Each scene shows the same named points in several views. A view is turned or mirrored, shifted and resized as a whole, has a little noise and may leave points out.

Scene 1
View 1
<39>: [ -8   7  -2  -9 -18  -3   5   7   2   1   4  -1  -6  -1  -5  -2   7   0
  -2   9   0]
<221>: [-10   7  -1  -9 -13  -2   6   6   7  -4   2  -6  -7  -2  -1   1   7   1
   0   6   1]
<83>: [ -7   2  -5   1  -6   6   0   3  -2  -1   5   1   5   4 -10  -7   2   3
  -4   7   5]
<98>: [-10   4  -1  -2   2   4   1   0   8  -7   3 -10   1   1  -1  -3  -1   4
  -4   6   5]
<21>: [ -5   4  -3   1  -4   5  -4  -1  -3   2   8  -1   3   5  -8 -11  -2   5
 -11  12   3]
<220>: [-12   6   1  -4  -7   4   3   5   8  -5  -3  -8  -5   0   0  -2   3   1
   0   4   5]
<17>: [-9  2 -4  1 -1  6  1  2  3 -5  3 -3  5  3 -8 -5  1  3 -2  5  7]
<183>: [ -4   5  -6  -3 -18   2   0   6  -7   5   7   7   0   4 -12  -9   4   1
  -7  11   1]
<222>: [-11   5   0   1  -1   8   0   3   6  -6  -2  -7   0   2  -2  -5   0   1
  -2   3   7]
<172>: [ -6   7  -2  -6 -10  -1   0   1   1   1   8  -4  -3   1  -3  -6   1   4
 -10  13   0]
<61>: [ -8   4  -1   1   6   5  -4  -4   4  -4   7 -10   3   3  -2  -9  -5   7
 -11  11   4]
<194>: [-10   5   0  -9   0  -2   4  -1  11  -7   6 -13  -3  -3   2   1   1   5
  -6   9   2]
<197>: [-6  2 -6 -7 -9 -3  4  2  0 -2 11 -1  2  0 -8 -2  4  5 -7 11  0]
View 2
<17>: [-7  3 -3 -4 -3  4  5 -2 -3  6 -3  2 -9 12 -2 -3 14  2  5  1 -2]
<61>: [-6  0 -2 -7  2  8  6 -8  2 -1  0  3 -4  8  0 -1  9 -3  4  7 -3]
<222>: [-3  2  0  0 -1  0  7  1  3  3 -2  4 -9 11 -5 -3 12  1  7  1 -3]
<194>: [-3  1  0  0 -5  4  7 -3 -1 -8  3  4 -5  5 -5 -2  4  4  2 -3  3]
<83>: [-10   5  -3  -5  -4   2   1  -3  -6   8  -4   2 -11  14  -1  -1  13   0
   5   3  -1]
<197>: [-11   5  -3  -4  -8   3  -2  -5 -11   1  -1   1  -9  10  -1   1   7   2
   1   0   5]
<21>: [-12   3  -3  -8   0   3  -1  -8  -5   5  -4   3  -8  12   1   3   9  -4
   5   8   0]
<172>: [-10   4   0  -3  -4  -1  -3  -6  -6  -2  -2   4  -8   9  -2   4   3  -1
   3   4   4]
<220>: [ -3   3   1   3  -5  -3   5   3   1  -1  -2   5 -10  10  -7  -2   8   3
   7  -3   0]
<183>: [-15   8  -2  -5  -5  -5  -8  -4 -12   8  -7   2 -13  15  -1   6   8  -2
   5   5   4]
<221>: [ -5   5   2   4  -9  -5   0   3  -5  -3  -2   4 -11   9  -8   0   5   5
   4  -5   6]
View 3
<17>: [-10   9  -9   3   1 -12   5  -7   6   7   4 -16   3 -10 -20  -9  -1   1
  -1   1  -3]
<39>: [-10  10  -6   7  -3  -4  -3   6  14  -9   1 -18   1 -10   1 -16  -3  10
  -2  -2   6]
<83>: [ -7  11 -10   5   0 -17   2  -3   7   3   8 -14   4  -9 -16 -11  -3   2
   3  -3  -3]
<222>: [-14   5  -9   4  -3  -6   4  -9   6   5   2 -19   1  -8 -18  -6   1  -5
  -8   6   0]
<194>: [-20   6  -4  -6   5   2   5   2   5   1  -7 -15  -1 -13 -12  -8   4   8
  -8  13   5]
<61>: [-14   6 -10  -3   6 -14   4   0  -1   8   3  -5   2  -8 -22  -4   5   0
  -3  15  -1]
<221>: [-15   7  -5   4  -3   3   1   1  13  -6  -4 -22  -1 -11  -3 -14  -1   8
  -7   2   7]
<220>: [-16   5  -7   4  -4   0   3  -6  10   0  -1 -22  -1  -9 -10 -10   1  -1
 -10   4   4]
<98>: [-16   6  -7  -2   2  -5   6  -5   4   6  -1 -15   1 -11 -19  -7   3   1
  -6   9   1]
<172>: [-11   9  -9   3   2 -11  -3   9   7  -4   3  -7   1  -8  -6 -11   1   8
  -1   7   4]
<197>: [-10  12  -7   0   5 -12   1   7   8  -2   2 -10   3 -13  -9 -14  -2  14
   4   0   1]
View 4
<17>: [ 7  0 -2  4  5  1 -7 -1  3 -5 -6 -4  2  4 -3 -8  6  7  8 -3  3]
<83>: [ 6 -2 -2  2  7  3 -7 -3  4 -1 -6 -4  1  5  0 -8  8  7  7 -3  5]
<220>: [ 4  1 -1  1  0  1 -5  1 -4 -2 -4 -9 -1  2 -9 -2  1  7 12 -1  4]
<98>: [ 3  3  1  7  2  0 -7 -1 -3 -6 -6 -4  0  1 -7 -6  3  6 10 -5  0]
<39>: [-2 -6 -2 -3  1  3 -5 -5 -4  5 -2 -9 -6  3 -2  0  5  8 10 -2  7]
<221>: [ -1  -4  -2  -1  -1   2  -4  -2  -6   1  -2 -10  -5   2  -6   0   2   8
  13  -3   5]
<21>: [  2   1   3   3   9   3 -12  -5   2   2  -7  -1   0   5   1 -10  10   5
   4  -2   3]
<194>: [-3  1  2  7  0 -1 -6 -3 -8 -5 -3 -5 -4  0 -7 -3  1  6 11 -6 -2]
<172>: [-4 -1  3  1  4  2 -9 -6 -3  3 -4 -4 -4  3 -1 -5  7  6  6 -3  3]
<183>: [ 1 -7 -2 -4  8  5 -8 -7  4  8 -5 -5 -3  7  5 -6 12  8  4 -1  9]

In a view up to two points have been moved. Name them for each view, in the order of its rows, or write -.
view 1 -> -
view 2 -> -
view 3 -> -
view 4 -> <183>

Scene 2
View 1
<15>: [-11  -5  -5  -4  -2   6  -2   3  -1   6   3  -6 -14  -6   6  -7   5   9
   1   0   8]
<69>: [-23  -1   2   2   8   4   2   3   4   4  16 -17 -10   2   7  -2   7  12
  -7  -8   2]
<161>: [-8  2 -2 -5 -2  2 -1  5  0  4 -3 -6 -4 -2  9 -4  0 10  3  2  4]
<53>: [-13 -17   3  -4  -8  10  -7  -1   4   4  -8  -4 -15  -2   8   2   9   6
   2   3  -3]
<126>: [ -6  -5   3  -7 -11   3  -6  -1   1   2 -17  -5  -2   1  12   2   1   8
   5  10   0]
<109>: [-10   4   8   1   5  -1   3  14   6   1 -11  -2   8   7   8   3  -3   9
   4  -2 -13]
<143>: [-16  -6   2   1   5   6   1   8   5   4   6  -7 -11  -1   5  -2   6   8
  -1  -6  -3]
<10>: [ -5   5   5  -5  -5  -2  -1   6   2   1 -18  -3   9   5  12   3  -5  10
   6   7  -6]
<168>: [-18 -13   4  -2  -3   9  -5  -2   5   4   1 -12 -14   1   9   2   9   9
  -3  -1  -1]
<139>: [ -2   9  -1  -2   3  -2   4  16   1   3 -11   3   6   0   7  -4  -6   9
   8   1  -4]
<171>: [-13   9   4  -1   3  -2   3   6   3   2  -1 -11   6   5  11   0  -2  12
  -1   0  -2]
<135>: [-12 -13  -9  -4  -1  12  -2   3  -1   8   9  -4 -25 -10   3  -9  10   7
   0  -3   9]
View 2
<126>: [  3   0   2   8  -1  -3 -10  -1   1  -1   5  -5   8  -1   8   1   0  -4
   5   3  -5]
<69>: [  3  -3 -16  -5   4  -1  -4  -8  -8 -10  -4  -9  -5   5   2   7  11  -1
  -1  -5   5]
<161>: [ 3 -2 -4  1 -1 -4 -5 -2 -1 -7  1 -5  4  1  5  9  1 -2  0 -1 -4]
<168>: [ 6 -3 -7  4  3 -1 -9 -3 -6 -4 -3 -8 -2  5  5  0 12 -3  6  0  2]
<109>: [ -4   1  -9   5  -4   5  -4   0   1 -11   0  -7  11  -1  -1   0  -4   6
   2  -7  -3]
<10>: [-2  2 -2  6 -3  0 -7 -1  3 -6  6 -5 14 -4  5  1 -6  1  2 -2 -5]
<139>: [ -1  -1  -4   2  -6  -1  -1   2   2 -12   1  -5  11  -2   0   9  -7   4
  -1  -4  -8]
<171>: [ -2   0 -11  -2  -1   1  -4  -7  -2 -10   4  -7   8  -2   4   6  -1   1
  -2  -5   0]
<15>: [ 8 -5 -4  0  1 -7 -5 -1 -4 -7 -3 -5 -2  4  4 12  8 -4  2  1 -3]
<143>: [  4  -3 -10   1   0  -1  -4  -1  -5 -10  -6  -8  -2   6   0   5   9   1
   2  -4  -1]
View 3
<168>: [  0   0   5   0   5  -1  -8   2  21  -5 -14   1   1  -2  -3   2  -6 -13
   0 -12   5]
<135>: [  0   3  19  -1  -6 -12  -5  -1  23  -9  -5   9  -4  -7  -8  -9  -6 -13
   6 -11  -2]
<161>: [-10   0   7   6  -7   2  -9   9  23  -2  -6   1  -6   1   6  -5  -7  -5
  -4  -2   0]
<139>: [-17   8  -1  11  -5  12  -7  10  26   3  -2   2 -13   1  16  -9  -5   6
  -5   4   0]
<126>: [-16  -6   1  -3  -2   7  -4  12  18  -1  -8  -2  -2  12   6  -3  -5 -12
  -1   2   7]
<53>: [ -7   1   4  -8   5   1  -3   3  20  -5 -11   2  -1   4  -3  -3  -4 -16
   5  -7   8]
<143>: [  0   8   5   6   2   0  -9   0  26  -4 -10   4  -6  -8   1  -3  -6  -4
  -1 -11   0]
<171>: [ -7   2  -1  14  -4   8 -13  11  25   3 -10  -2  -6  -1  10   0  -8   2
 -10  -3   0]
<109>: [-13   9  -8   9   5  15  -8   8  26   4  -9  -1 -10   0  14  -3  -5   4
  -6  -2   5]
View 4
<109>: [ -4  -7  -1   8  -2 -15  -5  -7  11  -2  -8   4   4   7  17 -10   2   8
   6  23  -2]
<126>: [ -6  -3 -17  15  -2  -9  11  -9  19   3   5  -4   0  -4   4 -10  10  -2
   7  19  11]
<161>: [-5 -5 -6  7 -9 -1  4 -8  9 -4  1 -5 -1  2  3 -7 10 -5  1 17  2]
<135>: [  1  10   2   7  -7  17   3 -10  15  -6   9 -11   0 -10  -4   7  17 -21
   0  11  -8]
<139>: [ -6  -6  -4   6 -11 -10   1  -7   4  -4  -5   3  -3  11   5 -15  -1   1
   7  25  -4]
<143>: [ 1  1  6  6 -3  4 -6 -9 14 -6 -1 -5  5 -4 11  3 13 -6 -1 14 -7]
<53>: [  0   6  -7  13   2   0   6  -9  24   1   7  -7   4 -12   7   2  14  -9
   5  14   2]
<171>: [ -7 -14  -2   5  -8  -6  -4  -9   7  -4  -6  -3   5   5  12  -8  11   5
  -4  16   4]
<15>: [ -2   1  -2   7  -8   8   3  -9  11  -5   5 -10   0  -4   0   0  15 -13
   0  13  -1]
<168>: [  0   1  -3  11   1   3   0  -9  22  -2   4 -10   8 -12  11   5  18  -5
  -1  11   3]
<69>: [ -2  -9  10   3  -5   8 -11  -9  10  -8  -4 -10  11  -3  15   7  21  -1
 -12   7  -2]
<10>: [ -8  -9 -13  12  -5 -16   6  -8  12   1  -3   1   0   6   9 -16   4   5
   7  23   9]

In a view up to two points have been moved. Name them for each view, in the order of its rows, or write -.
view 1 -> -
view 2 -> -
view 3 -> <139>
view 4 -> <53>, <69>
